Each row is a point on a tangle of strands that fork, close into loops and nearly touch. The rows are in no order.
(in the rows, 128 means zero)
Points whose rows are less than 104 apart are linked; no others are. Some points are linked to none.
Z_439: [ 94 159 128 138  93 120 115 121 104 106 181 103 145 108 107 119 105 130
 116  87 110 131 125 166 136 148 159 147 127 113]
Z_837: [112 168 125 101 111 164 131  93 108 109 152 156 117 108 137 139 144 200
 137 126  75 139 139 174 139 149 170 161  93  96]
Z_73: [133 176 143 114 144 127 116 142 129  95 116 252 130 117 117 132 130 146
 124 114 109 160 137  98  70 125 154 116 123 126]
Z_943: [153 120 109 153 121 123  94 138 126 119  89 166 150 137  87 141 187 138
 122 168 140 150 108  94 117  95 127 140 138 104]
Z_109: [120  47 137 142 120 100 137 119 144 155 159  84 115 149 143 117 114  94
 141 126 154 119 172 128 171 115  83  98 116 149]
Z_465: [127 163 116 149 130 134 112 130 122  84 138 168 152 113  92 128 124 124
 109 114 142 143 106  82 108 145 180 121 149  90]
Z_462: [149 167 108  81 108 124 104 118 101  91 117 153 118  99 115 165 109 160
 133 101  97 141 130 146 139 168 168 123 140 118]
Z_564: [142 180 125  87  85 125  95 148  84 115 178 214 118  91 136 140 169 153
 148 109  84 155 104 189 116 136 155 138 110 111]
Z_259: [ 89 103 142 119 115 128  93 135 127 131 117 136 142 153 119 118 106 154
 126 112 108 134 157 177 121  84  71 120  66 149]
Z_675: [146 162  86  93 123 106 137 139  84 129  69 194 117  94 148 172 160 150
 172 139 124 172 117 142 125 114 145 124 161 114]
Z_759: [ 77 151 126 168 122 124 156 132 117 115 148 157 134 132  86 140 121 157
 109 123 119 134 148 108 118 141 194 169 114  98]
Z_62: [164  46 106 118 127 148 111 122 159 149 101 123 136 141 156 146 177 119
 136 170 145 104 114 140 183 100  68  80 166 118]
Z_781: [148  72 122 117 158 159 158  96 162 176 129  87 105 164 154 134 172 113
 111 185 147  76 130 125 162 116 100 110 136 146]
Z_417: [ 90 161 109 155 154 159 132 119 121 127 125 106 168 114 105 114 135 127
 122 132 158 145  94 128 108  95 144 152 134  88]
Z_4: [157 191 122 109 166 155 124 143 133 119  99 168 126  85 136 149 133 130
 137 144 148 150  85  93  92 163 171 136 154 120]
Z_712: [ 80 108 138 149 107 123  82 146 127 124 132 132 155 138  93 125 132 138
 124 118 117 163 143 161 130  85  97 138  90 138]
Z_900: [ 95  72 123 133 148 195 151  85 171 138 139  97 145 174 138 120 172  92
  80 162 151  98 134 140 127 100  82  85 130 132]
Z_879: [116  79 123 181 120 127 109 155 150 152 102 130 128 160 120 136 190 123
 119 175 133 152 138 124 148  66  84 133 122 127]
Z_370: [169 151  78  85  90  87 108 144  90 106  55 123 136 106 143 186 158 138
 151 130 112 129 102 152 163 150 145 138 179 121]
Z_375: [111 164 129  98 134 152 130  97 128 101 112 148 124 125 113 149 106 199
 125 121  93 118 151 145 126 158 172 162  98 120]
Z_812: [133  88 151 159 126 129  96 163 159 156 156 101  95 137 110 122 155  95
 107 142 140 148 123 124 131 136 109 144  95 172]
Z_927: [125 134 146 145 154 126 162 123 147 132 147  91 117 127 119 135  93 137
 116 128 139  90 132  81 122 161 171 157 125 127]
Z_667: [135  80 122 167 116 148 125 127 151 113 128 188 130 157 100 126 195 103
  93 158 137 145 136  82 101  98 112 101 117 113]
Z_130: [156 135  95 162 123 135 146 138 111 155 161 121 114 110 122 124 193  85
 124 155 162 141  81 105 129 137 160 139 157  95]
Z_863: [112 170 146 119 164 142 151 116 129 142 152 102 139 121 143  89  67 135
 138 107 131 107 123 150 117 144 145 156 119 141]
Z_889: [160 133 107  54 137 125 128 135 125 100  93 131 114  87 148 159  87 114
 140 105 128 160 132 102 144 158 124  88 185 149]
Z_569: [146 100 155 157 123 153 109 136 173 130 138 110 115 159 154 108 130 102
  99 117 107  97 141 104  79 167  65 115  82 181]
Z_401: [114  89 171 137 149 156 165 110 179 141 197  84 124 141 158  86 108  69
  98 130 155 108 148 111 137 139 107 103 127 168]
Z_376: [153  98 148 115 126 137  94 131 146 122 109 128 126 141 127 123  96 126
 131 120 129 109 128 110 110 137  86 100  99 147]
Z_295: [114 190 153 111 165 158 147 121 138 133 129 146 123 106 150 114  74 166
 137 110 116 118 121 152 105 144 142 148 121 125]
Z_482: [127 134 102 156 101 118 112 124 102  94 142 138 162 129  77 127 149 111
 105 122 146 155 114  92 131 116 158 121 155  83]
Z_336: [144 137  95 169 130  93 141 134  95 130 125 180 116 134 104 139 171 135
 117 149 150 143 125  80 133 121 182 147 142 100]
Z_849: [157 168 145  68 167 149 116 132 146 127  73 146 113 114 151 140  97 150
 137 136 125 115 100 117  96 163 127 129 118 171]
Z_664: [145 139  71  87 132 107 164 122 101 119  58 114 105 101 158 177 126 133
 155 131 129 155 143 120 159 126 134 105 202 103]
Z_898: [ 51 101 139 156 168 145 179 110 156 135 127  54 167 156 131 102 128 112
  99 160 152 108 146 107 126 108 139 149 110 137]
Z_710: [137  86 114 151 144 142 135 119 148 157 114  78 129 171 159 139 178 134
 111 199 135  85 130 113 180  84 107 139 160 128]
Z_753: [126 111 123 131 166 112 147  96 126 157 144  50 164 171 143  78 128  95
 140 147 160 117 144 149 160  98 116 135 118 162]
Z_866: [123 155 105 136  90 101 160 110  86 107 145 105 112 107 122 143  96 117
 134  91 126 128 135 128 134 143 165 113 167  85]
Z_162: [144  78 114 131 126 153 127 106 162 114  85 115 137 169 123 158 167 132
  98 169 127 101 145  80 148 106 102  97 154 108]
Z_430: [ 80 135 174 145 106 145 126 142 150 102 143 170 131 150 120 125  94 162
  99  93  78 127 165 134  76 135 111 132  73 140]
Z_591: [149 142  89 113 108 112 106 115  88 129 114  79 153 109 138 118 126 108
 146 110 135 122  90 171 141 113 109 124 156 104]
Z_642: [128 119 133 105 147 119 132  98 118 135 104 100 145 162 131 105  79 145
 140 124 135 102 153 144 138 118 112 126 108 150]
Z_890: [125  75 126 129 131 186 137  95 167 117 113 118 131 154 130 132 155 109
  96 155 139 111 135 104 113 111  83  80 123 119]
Z_938: [158 120 134 102 153 158 145 112 133 147 114 121 101 110 149 119 113 122
 148 145 157 124 109 113 126 128 110 109 148 130]
Z_7: [166 100 128  75 133 131 114 116 142  97 110 119 125 110 148 137  77 111
 144 100 133 133 136 105 144 147  95  66 155 138]
Z_155: [132 145  95 113 115 107 137 132  85 127  85 169 113 113 130 154 141 167
 165 131 119 151 129 159 143 104 129 123 156  92]
Z_144: [138  90 162 157 124 176 146 128 182 133 179 144 109 135 126 115 139  87
  85 143 134 121 128  89 113 148 116  97 136 132]
Z_82: [162 125 156  90 117 123 101 161 136 133  94 186  96 116 133 163 119 160
 154 127 108 123 115 131  98 136 105 120  96 159]
Z_61: [143 167 103  96 130  97 158  88  88 135 136  82 110 123 152 120  93 144
 151 101 110  87 136 188 141 165 160 155 134 138]
Z_172: [ 72 144 182 170 116 134 141 172 159 123 172 187 125 138 111 109 103 142
  97 102  90 145 151 117  93 142 143 146  96 137]
Z_721: [152 114 149 164 129 139 137 154 151 144 169 174  99 122 117 119 145 103
 110 143 140 140 114  76 106 142 144 120 129 128]
Z_204: [146 158  94 136  88  87 131 154  65 148 145 184 101 101 134 136 166 117
 157 118 116 153 104 177 116 135 152 132 131  99]
Z_420: [117 188 153 109 148 152 141 135 126 150 136 176 101  98 147 136 112 182
 150 124 108 131 121 171 102 140 150 162 104 121]
Z_395: [100 133 151 117 101 129 124 147 106 139 185 166  96 112 130 127 112 167
 140 105  93 152 149 189 137 123 127 140  96 136]
Z_701: [130 173  96 154 116 107 148 119  98 147 154  63 116  99 138 120 134  84
 128 113 138 116  93 156 124 143 154 146 148  91]
Z_505: [164 129 154 114 171 138 123 117 158 137 143  90 147 148 147  73  91  96
 130 129 144  92 116 123 117 148 117 121 105 174]
Z_629: [ 52  99 177 175 112 145 143 148 164 107 158 124 153 131 119 103 108  89
  94 122 135 161 150  99  96 125 110 107 108 139]
Z_818: [ 82  96 161 157 180 159 163 132 187 144 167  74 120 138 154  87 141  75
  91 144 147 125 133 116 113 138 122 136 101 173]
Z_275: [107 144 127 147 139 131 137 134 126 152  97 127 118 147 104 149 135 180
 129 150 118 119 140 137 119 111 135 179  97 125]
Z_194: [154 154  95  56 131 116 116 118 120  98  77 124 126 102 121 174 103 139
 129 114 118 147 137 112 144 165 150 123 168 142]
Z_232: [155 172 171 134 145 134 132 156 153 115 118 236  98 115 142 130 120 139
 125 123 106 144 130  81  75 149 142 113 131 134]
Z_856: [ 69 119 134 177 141 141 163 141 143 128 178  91 137 113 115 103 143  82
 107 135 160 160 114 108 129 118 158 146 138 117]
Z_956: [164 106  92 150 126 111 144 128 106 125 123 183 115 143 116 139 197 119
 112 164 158 138 122  63 155 125 162 112 165  99]
Z_382: [171 125 107  76 172 137 114  86 141 115  71  82 156 150 138 130 136 126
 127 152 149  94 117 101 148 135 122 114 153 146]
Z_484: [100 139 101 138  81 109 142 126  71 105 157 173 131 110 120 127 120 133
 146  86 113 166 136 166 131 104 146  97 149  75]
Z_789: [148 167  95 115 118 139 115 105 101 107 116  95 145  97 124 125 130  99
 130 107 152 137  82 137 125 129 133 113 167  90]
Z_884: [128 192 109 142 133 125 152 134  96 124 144 196 106  99 129 136 122 143
 141 110 123 152 125 124 101 154 188 133 153  94]
Z_105: [ 88 138 154 126  93 132  96 131 122 102 182 132 160 119 100 115  94 140
 111  90 109 143 139 160 134 134 133 130 104 123]
Z_763: [167 158  98 101 109  77 150 112  94 131 125  74  93 108 149 151 107 115
 149 105 118  89 121 157 143 175 156 144 153 122]
Z_993: [143 118 163 139 155 113 115 135 156 149 173  80 131 153 138  78  97  85
 128 117 138 111 142 136 130 157 113 140  91 201]
Z_188: [146  86 166 131 130 168 137 107 181 134 184 109 115 137 142 110 110  80
  93 126 149  99 131  98 131 156 107  82 143 144]
Z_530: [140 126 131 143 114  99 119 159  97 127 158 233 106 117 121 112 137 123
 144 115 132 173 131 118 104 103 128 102 120 124]
Z_66: [168  78 107 100 135 131 100 124 134 143  85 110 149 129 147 124 141 123
 150 155 147 111 114 144 162  99  62  96 143 129]
Z_290: [140 166  98 142 131 112 148 136  89 138 109 171 104 110 121 150 157 142
 144 148 145 143 110 104 116 137 177 144 148 100]
Z_500: [105 173 109 152 145 147 128 131 108 150 132 147 142  96 119 114 149 136
 142 133 147 164  98 154 101  93 139 152 131  94]
Z_550: [ 94 140 134 109  88 152 124 113  98 112 185 157 119 112 131 128 143 177
 138 114  78 161 150 197 146 116 141 149  85 106]
Z_851: [ 56 163 124 164 153 155 161 124 124 120 144 114 167 108 114 112 105 131
 123 119 148 135 121 116 106 118 167 154 133  85]
Z_576: [131  92 158 140 103 100 120 151 128 149 172 114  93 130 128 126  83 122
 135 105 125 123 156 136 142 145 109 120 107 157]
Z_598: [106  92 138 139 169 130 170  93 151 141 115  59 170 206 143  76 134  93
 118 154 134  89 177 115 119 120 104 117  85 182]
Z_561: [157 135 139  73 121 115  89 144 114 141 102 150 112 123 131 146 123 175
 154 127 110 110 117 172 124 134 110 141  88 165]
Z_760: [166 110 100 126 117 131 135 115 122 117 116 124 122 129 117 159 174 114
 118 157 147 131 113  71 157 125 150 104 181  94]
Z_103: [107 130 165 140 109 142 127 136 149  89 116 172 127 145 105 140  84 152
 108  96  99 122 158  84  87 144 129 107 106 128]
Z_722: [130 110 125 120 173 127 155  79 147 129  98  61 172 196 134 106 124 121
 117 151 136  68 163  93 135 119 131 127 113 151]
Z_697: [ 95  70 132 136 116 109 150  86 136 130 166  43 168 156 141 116 136  89
 118 147 164 107 163 114 186 100 111 109 151 129]
Z_99: [129 202 181 142 127 129 124 166 140 144 187 191 125  97 142 104 105 139
 130  90  93 151  97 137 120 154 143 146 142 118]
Z_378: [181  90 135  96 117 129  79 151 148 102  79 186 125 120 117 161 145 117
 137 135 120 143 113  92  97 133  88  83 123 140]
Z_682: [146 140 153  95 148 114 139 109 143 110 112 111 113 147 128 133  59 148
 123 104 112  87 159 102 124 171 142 130 115 164]
Z_880: [167 137  94 129 125 129 141 120 110 150 135  87 110 101 146 134 179  85
 137 153 156 117  70 127 147 132 134 123 169  96]
Z_955: [153 107 114  89  98  94  80 153 110 112  88 186 130 124 104 173 142 180
 152 120  96 135 127 145 149 127 117 119 122 125]
Z_332: [122 177 115 104  92 130 117 109  97  92 161 118 133 101 120 138 112 142
 120  84  90 123 117 174 136 173 170 140 133  98]
Z_507: [122 180  86 126  83 119 144 122  75 140 128 165 101 102 145 149 170 143
 149 122  95 147 116 207 125 140 167 144 129  79]
Z_136: [162 120 127  94 138 158  99 133 156 110  52 164 125 127 124 160 148 136
 127 153 127 137 114  91  82 123  93 107 116 139]
Z_982: [ 46 115 138 164 163 120 167 130 136 145 141  54 140 139 123 105 117 120
 115 138 153 130 150 128 133 113 150 175 109 144]
Z_18: [114  73 152 134 134 101 166 103 137 143 151  78 128 161 149 104  87 103
 140 123 151 100 186 118 149 126 102 107 113 164]
Z_714: [168 156 151  87 180 146 122 113 145 138  96 123 130 136 155  96  82 131
 138 132 130  97 114 125  99 148 111 130 105 174]
Z_552: [115 142 101 145  71 110  94 124  86  95 146 159 157 133  84 148 149 159
 115 105  98 148 129 161 151 118 155 144 127  87]
Z_230: [138 119  83 122 118 100 147 131 100 109  69 140 123 125 133 168 129 154
 149 137 123 147 147 112 165 105 137 106 194  91]
Z_145: [156  88 118 113 116 130  89 136 126 137 117 137 137 112 132 125 139 117
 159 136 154 144 100 144 140  95  70  95 135 120]
Z_615: [128 116 139 139 139  96 153 120 134 157 153  62 104 144 121 126 103 132
 127 125 139  85 151 118 147 146 148 171 110 155]
Z_613: [180 109 128 107 115 133 123 149 128 122 135 182  97  94 143 136 123 108
 153 125 148 158 103 104 128 137 114  76 157 124]
Z_693: [164  96 137 110 167 152 151 104 161 167 142  88 101 147 149 113 146 105
 119 171 154  80 114 112 135 146 113 125 113 165]
Z_149: [ 82 129 124 151  96 115  90 150 107 133 157 141 132 123  97 133 163 148
 132 121 107 180 134 194 145  82 125 168 105 129]
Z_780: [119 132 172 132 134 134  88 169 148 153 158 141 117 117 136 101 108 116
 128 112 116 155 116 165 106 111  82 135  84 168]
Z_125: [132 139 107 157  90  90 140 158  80 162 164 133  79 108 122 127 145 116
 151 118 126 144 119 162 141 131 150 143 135 117]
Z_296: [119 155  95 138 111  89 163 103  92 146 150  41 128 118 151 109 117  93
 139 100 136 106 125 182 145 124 137 146 147 109]
Z_916: [130 153 133 131 139 150 128 120 143  91 134 126 148 106 108 130  99 114
 108 112 140 132 114  70 116 156 166 117 163 100]
Z_115: [144 130 113 124 174 134 146  94 125 158 124  48 150 148 147 101 151 121
 130 164 163  92 107 127 153 106 129 154 139 132]
Z_209: [128 104 156 163 119 122 100 161 152 147 137 130 101 144 103 133 134 122
 111 131 114 129 140 109 101 144 111 146  78 162]
Z_349: [171 107 154 126 130 154 119 146 157 135 103 146  89 139 154 135 130 122
 125 129 111 101 126 102  75 159  73 109  95 168]
Z_929: [155  93 139 126 107 122 120 155 126 120 137 208  99 116 125 130 112 118
 147 114 131 158 137 101 117 122 102  64 139 116]
Z_707: [108 147 154  98 101 144  96 128 124  82 160 176 141 126 106 131  90 170
 119  91  91 139 139 150 126 132 135 110 108 116]
Z_217: [119 138 150 131 162 118 110 139 149 152 157  89 135 145 124  85 103 121
 119 117 118 108 132 162 127 148 136 171  73 190]
Z_857: [130 136 116 133 185 159 142 107 144 140 116  69 154 136 126 110 133 125
 115 153 158  93 104 104 128 122 143 159 118 126]
Z_560: [160  82 112 109 124  81 142 116 115 151 120  78 123 143 157 126 109 127
 163 127 139  92 148 143 180 116 103 116 152 132]
Z_846: [168 121  90 104 137 127 151 101 108 146 106  74 116 116 162 141 159 112
 142 156 156 106  94 120 166 120 126 118 186 103]
Z_967: [133 157 163 139 133 139  73 170 151 138 165 143 135 108 110 107 122 124
 117 119 122 136  88 150 104 136 120 169  97 151]
Z_659: [ 61 128 176 162 159 145 162 141 174 127 136 107 148 151 149  89  84 117
  99 108 111 111 155 118  82 142 115 147  84 163]
Z_285: [ 67 135 170 138 140 144 144 128 141 133 145 117 147 137 137  82  74 131
 120 108 129 135 149 154 102 108 106 129  84 160]
Z_53: [141 148 112 162 119 121 132 140 117 144 174  93 118 100 112 126 143 100
 122 126 149 128  94 113 128 153 164 156 144 110]
Z_396: [ 73 120 131 124 112 113 124 106 113 128 151  95 158 159 116 107 109 161
 120 116 103 129 171 200 169 118 132 167  87 158]
Z_665: [138  86 116 120 129 126  98 108 148 108  52 100 159 166 123 143 126 148
 125 147 124 103 152  99 150 102  85 105 138 120]
Z_567: [ 42  99 149 163 136 107 135 137 146 135 133  63 137 157 122 107 126 114
 117 134 142 159 153 150 148 106 132 150  99 172]
Z_150: [108  88 130 129 183 150 162  86 156 152 150  60 167 188 146  79 145  75
 114 157 157 109 153 132 144 106 110 108 111 169]
Z_998: [124  76 133 174 108 167 112 138 165 123 141 163 120 154 115 128 193  89
  91 137 121 146 140 103  80 122  74  95  94 137]
Z_676: [123 132 146 118 126 137 113 128 130 111 115 153 120 131 113 136  85 154
 127 109 117 128 141 116 114 130 122 106 114 125]
Z_930: [ 86 117 167 189 134 154 130 167 170 121 164 166 127 138 115  96 147  81
  94 127 128 177 131  98  82 114 119 124 104 140]
Z_282: [171  65 104 134 113 130 107 143 138 128  92 163 133 139 133 157 189 126
 135 176 139 130 118 109 171  91  95  88 174 103]
Z_108: [170 120  86  89  94  64 131 123  88 128 101  93 118 109 150 157 111 128
 162 105 109 100 126 172 171 152 126 115 162 124]
Z_752: [132 112 176 144 106 123 134 153 140 140 179 141  98 120 133 107  73 110
 129 101 129 135 144 113 131 140 107  95 129 135]
Z_976: [109  74 151 149 104 101  99 144 139 143 160 102 127 141 125 116  96  97
 134 102 136 133 165 141 153 129  82 102  92 164]
Z_69: [144 124 122 120 147 101 159 121 122 165 103  86  93 141 138 148 115 159
 147 150 139  92 143 116 151 133 141 156 130 136]
Z_810: [130  62 132 158 120 131  99 149 156 157 122 103 114 155 119 135 174 111
 116 161 134 135 137 125 151 107  77 129 100 149]
Z_447: [ 89 139 109 148 113 119 156 119 102 147 110 119 122 140 121 147 127 187
 139 142 114 122 152 158 151 103 146 166 133 104]
Z_421: [168 143 106  88 129 126 116 148 109 127  68 192 125  98 130 158 171 127
 160 148 150 166  96 109 111 116 135 110 156 126]
Z_433: [123  99 141 140 107 155 103 118 143  94 150 119 161 127  99 115 111  99
 104 117 153 138 125  92 130 122 113  85 140 112]
Z_48: [151 148  98  82  88 102 102 134  95  95 104 194 121 117 104 178 146 172
 136 111  93 152 133 143 147 157 167 125 137 117]
Z_42: [120 172 133 124 150 141 117 143 127 154 118 151 116 106 113 137 135 171
 139 140 120 121 105 152 103 141 150 185  93 136]
Z_348: [167 155 138 108 114 131 120 152 112 128 140 162 104  84 145 131 114 112
 154 113 139 145  87 120 119 154 133 106 154 121]
Z_635: [133 173 137 125 136 112  91 141 111 107 143 251 135 117 102 133 159 158
 125 118 108 150 127 129  87 122 164 141 103 124]
Z_765: [146 140  97 121 157 118 151  89 116 144  96  51 147 149 161 132 148 135
 132 168 144  81 116 109 171 107 137 149 175 115]
Z_384: [125 126  93 156  84  81 177 124  81 139 135  89 100 120 138 150 133 116
 143 115 124 120 142 137 151 118 151 126 177  74]
Z_334: [116 159 165 146 153 157 116 157 156 130 125 184 125 121 122 124 122 147
 117 124  97 134 120 121  60 118 110 148  90 136]
Z_801: [119 119 105 139  99  93 121 149  74 117 146 212 122 118 120 122 133 129
 148 102 131 174 136 136 126  87 130  95 143  97]
Z_478: [159 109 101 153 101  99  95 158 109 134  95 154 141 136 122 150 189 139
 136 170 131 137 110 118 161  87 115 140 171 105]
Z_746: [157 176 130 100 129 111 137 139 113 136 128 132  84  99 133 160 110 158
 141 116 115 106 112 130 128 197 180 158 133 143]
Z_990: [114 187 180 127 127 143  96 163 143 135 184 175 131 102 127 107 118 154
 117  98  90 140 104 169 106 143 126 162  99 140]
Z_806: [128 139 101 121  68  89 143 127  73 109 156 145 107 100 131 143 108 120
 148  71  92 135 145 177 143 144 147 101 151  84]
Z_393: [ 91 134 131 177 164 146 118 157 151 149 132 115 126 126  98 116 159 120
 115 150 142 163 106 131 110 105 141 182 102 139]
Z_167: [154  87  98 121 139  85 123 117 116 133  79  88 155 162 171 127 112 153
 163 147 122  86 160 143 196  89  87 118 172 135]
Z_798: [142 120 107 119  94 111  94 145  94 133 145 121 135  94 131 116 124 106
 158 100 136 154  96 170 132 105  91 101 144 105]
Z_850: [147 156 124 118 150 169 128 104 145 107 145 101 142  96 132 114 117  95
 119 123 160 126  82  99 121 149 137 109 165 106]
Z_535: [150 184  87  57 114 116 129 104  88 127  70 116 117  99 163 166 137 163
 154 121  99 120 114 191 148 162 153 146 140 128]
Z_236: [129 158 129  78 146 128 140  96 123 107 107 120 114 130 129 147  71 177
 131 106 109 105 154 140 141 168 157 145 121 150]
Z_27: [152 113 110  72 140 114  89 116 138 101  40 120 155 139 126 156 110 164
 140 127 119 121 139 122 151 115  94 105 142 137]
Z_355: [115 129 110 149  87 117  85 129 106 102 129 120 170 130  74 134 139 132
 117 118 131 149 117 129 143 106 132 139 140  94]
Z_389: [132 167 145 131 153 148 107 153 141 137 102 186 124 115 106 146 150 161
 129 141 114 129 108 124  66 129 136 168  90 138]
Z_142: [141 143 109  79 142  89 162  71 103 117 112  79 131 148 143 132  78 157
 148 103 118  94 167 153 158 152 155 135 143 141]
Z_263: [102 154 150 148 173 139 152 134 159 137 157  94 141 127 126 103  80 132
 115 112 131  94 128 119 115 157 165 172 111 135]
Z_87: [109 100 124 172 140 166 133 130 158 122 147 138 150 141  94 122 181  96
  86 160 153 147 120  78 110 106 135 125 125 105]
Z_151: [ 93 127 178 166 159 163 171 136 184 128 141 123 134 139 158  94  96 111
  96 114 116 103 138  82  80 153 110 131 111 139]
Z_965: [136 137 113  92 105 115  93 132  89 148 113 131 134 118 133 133 140 176
 159 129 110 120 111 206 154 112 108 161 104 142]
Z_974: [144  88 148 144 140 171 143  96 180 112 142  95 125 171 152 112 136  95
  84 127 113  72 145  89  86 173  78 100  98 166]
Z_677: [110 105 125 173 121 122 171 144 114 158 156 148  95 128 123 112 140 111
 138 142 156 164 141 110 135  99 135 118 139 115]
Z_745: [158 164  98  61  96 107 137 143  85 128  91 154  97  81 167 177 129 148
 172 107 115 139 103 181 138 164 149 126 143 139]
Z_540: [132 177 145 144 128 135 149 153 110 141 164 171  98  87 146 111 103 122
 144 109 134 149 102 125 107 138 145 128 149 107]
Z_432: [115 145 172 158 169 179 162 135 180 125 135 150 125 117 148 102 103 115
 111 125 129 122 113  84  80 137 125 121 135 111]
Z_190: [118 177  84 127  94 112 152 102  81 133 118 103 113 112 145 141 140 143
 137 111  92 117 118 202 145 137 150 152 141  80]
Z_958: [177  87 121 112 100  98  76 161 122 119  95 175 126 127  99 165 153 140
 143 137 126 139 117 107 137 126 108 106 121 130]
Z_802: [ 85 106 146 169 178 167 132 149 184 147 148  88 124 128 130  95 154  83
 104 145 151 156 107 127 107 115 123 154  98 152]
Z_804: [ 93 101 113 170 120 146 157 121 127 125 154 102 151 131 106 122 170  94
 101 155 161 142 124  88 149  99 150 122 158  90]
Z_534: [ 87 110 152 128 136 139 138 127 132 148 115 131 123 147 145 101  90 141
 139 114 120 135 163 159  97  93  72 114  76 153]
Z_604: [131 137 157 147 128 143  88 156 148 119 119 205 134 129 109 125 158 121
 123 124 105 149 121 115  44  97  91 119  90 137]
Z_409: [ 94 114 135 147 174 172 145 105 168 125 119  77 161 151 122  98 124 116
 101 147 150 104 125 102 105 116 122 147 102 135]
Z_347: [129 113 100 132 101  77 140  96 103 104 113  59 151 142 131 150 111 128
 131 121 126  97 154 119 182 112 132 123 185 100]
Z_626: [ 89 139 130 128 151 112 126 113 123 146 144  78 153 164 126  83 115 144
 129 122 119 123 152 195 150 122 139 183  79 181]
Z_906: [174  95 141  79 146 148  95 102 160 106 108 121 144 139 145 104  92 102
 132 112 133 108 134 104 130 147  79  62 128 156]
Z_848: [145 190 138  82 113 125  88 146 103 107 145 238 128 100 119 156 171 166
 148 123  95 148 109 156  99 141 168 140 107 132]
Z_542: [167 149 155  90 134 135 124 161 142 125  91 221  90 107 147 156 121 140
 146 127 113 157 119  92  85 143 118  99 128 150]
Z_819: [131 175 146 127 183 167 160 134 157 128 109 167 112 101 144 128 103 134
 132 131 136 134 111  82  86 150 153 124 152 109]
Z_799: [160 185 120  77 115 126 130 145  91 125 112 151 101  74 165 147 112 125
 164 104 129 139  90 157 116 164 140 114 155 128]
Z_790: [147 117 124  97 159 129 126  83 151  98  85  75 155 169 115 129 104 131
 110 135 130  81 146  79 130 144 135 116 122 149]
Z_472: [138 117 156 113 146 136 143  97 157  93 117  97 130 151 132 120  68 119
 104 114 128  88 158  73 117 153 127  99 129 149]
Z_113: [114 116 119 144 125 110 105 132 116 147 118  79 148 144 112 123 134 138
 122 144 138 126 124 145 156  98 116 165 126 136]
Z_274: [ 99  71 134 136 120 118 109  96 148 119 139  64 194 172 124 102 130  81
 111 140 155 110 162 124 171 105  85 101 120 145]
Z_688: [ 95  95 162 149 105 160 127 123 147 100 138 146 153 130 117 114  98 107
 114 116 143 148 148  93 103 105  90  76 120 111]
Z_74: [177  93 120  66 143 144 117 130 156 128  45 129 114 127 149 165 150 134
 140 160 134 117 111 106 126 135  90 103 130 159]
Z_593: [130  73 129 121 110 134  98  89 147 100 128  86 181 148 106 125 115  98
 114 121 154 113 140 106 160 118  90  81 136 117]
Z_744: [107 114 131 175 126 117 116 162 128 160 120 147 115 141  99 128 184 129
 130 159 136 175 125 137 127  80 123 167 110 135]
Z_104: [ 94 130 165 186 149 145 157 166 166 142 192 121 114 112 133  98 118  90
 109 126 140 149 115 100 118 147 156 147 131 128]
Z_580: [151 147 119 128 130 106 146 141 110 160 120 106  84 110 123 152 129 154
 144 141 138 102 113 122 135 162 163 167 135 135]
Z_160: [ 80 149 137 183 134 121 149 158 130 126 174 184 124 121 105 116 121 133
 111 114 122 157 141 122 107 136 183 165 109 115]
Z_312: [ 54  92 160 168 134 120 121 134 164 114 132  64 160 165 111 101 134  92
  93 128 138 138 154 124 128 129 117 142  81 172]
Z_300: [133  81 109 135 114  88 149  99 118 138 144  48 147 150 157 126 128 104
 139 134 147  96 152 127 187  99 107 112 176 112]
Z_779: [165 142  98  73 144 110 105  97 113 110  71  82 160 137 132 131 110 142
 143 125 138 110 118 132 155 128 121 120 158 136]
Z_494: [147 128 160 160 121 117 118 174 139 140 158 180  93 128 108 127 125 136
 115 131 118 134 121  97 105 151 149 142 106 142]
Z_809: [148 102 102 158 118 127 109 143 125 141 107  93 141 146 139 141 173 129
 125 180 135 108 118 117 179  80 106 151 182 112]
Z_314: [162 172 113  95 143 152 115 133 119 124  84 157 133  84 127 147 162 124
 149 152 161 154  69 115  99 132 143 131 147 125]
Z_636: [108 100 172 137 143 131 180 112 159 140 169  84 124 152 156  84  74  93
 123 121 146 101 172 105 122 135 110 112 114 164]
Z_506: [138 111  97 148  83  74 146 150  80 165 139 101  92 116 136 144 139 121
 153 122 121 125 131 163 163 120 126 140 161 106]
Z_157: [ 83 122 111 132  93 110 132 115  94 129 133 102 136 143 130 128 121 175
 136 121 101 128 162 201 179  99 125 159 120 120]
Z_353: [140 145 125 140 147 135 103 142 139 117  91 196 145 129  89 136 174 141
 118 156 140 145 106  88  74 105 145 145 108 113]
Z_373: [114 148 127 134 102 120 101 136 106 105 147 204 141 132  80 145 152 165
 116 116  99 153 136 143 118 112 158 149  98 114]
Z_328: [ 91 169 104 141 110 136 115 131  86 136 147 152 144 102 112 123 162 139
 142 121 112 175 113 201 116  92 140 159 121  97]
Z_497: [137  95 101 110 102  91 132 115 111 102  99 107 132 128 121 163  98 142
 142 103 125 128 159 108 178 127 128  96 179  99]
Z_951: [130 102 113 146 114 128 151 104 129 113 145  83 139 138 108 146 146 114
 111 144 151 110 133  73 159 122 149 114 174  93]
Z_238: [122 192  76  80 102 128 144  83  90 112  84 117 117  98 158 158 142 156
 137 115  79 128 130 205 146 161 163 137 144  88]

How many points has the smallest loop of links through each point below? Write - if it is on no loop.
Z_879 -> 13
Z_439 -> 11
Z_506 -> 18
Z_550 -> -
Z_314 -> -
Z_482 -> -

A fork is a point with three links, a tip a point with one. Leave the first point through the second and follow the links. Name the first fork or tip that comes.
Z_916 / Z_850 -> Z_478
Z_591 / Z_789 -> Z_635
Z_190 / Z_507 -> Z_348
Z_151 / Z_432 -> Z_230
Z_285 / Z_534 -> Z_851
Z_849 / Z_714 -> Z_42

Name the points in between on the shortest way along the links from the first point to the second, in order.
Z_295 / Z_282 -> Z_420 > Z_42 > Z_389 > Z_353 > Z_943 > Z_478
Z_296 / Z_763 -> Z_701 > Z_53 > Z_130 > Z_880 > Z_846 > Z_765 > Z_115 > Z_753 > Z_150 > Z_598 > Z_722 > Z_790 > Z_472 > Z_682 > Z_236 > Z_142 > Z_61
Z_721 / Z_576 -> Z_144 > Z_188 > Z_401 > Z_636 > Z_18 > Z_109 > Z_976
Z_263 / Z_552 -> Z_863 > Z_295 > Z_420 > Z_42 > Z_389 > Z_353 > Z_943 > Z_478 > Z_282 > Z_62 > Z_66 > Z_145 > Z_798 > Z_591 > Z_789 > Z_850 > Z_916 > Z_465 > Z_482 > Z_355
Z_675 / Z_274 -> Z_155 > Z_230 > Z_497 > Z_347 > Z_300 > Z_697
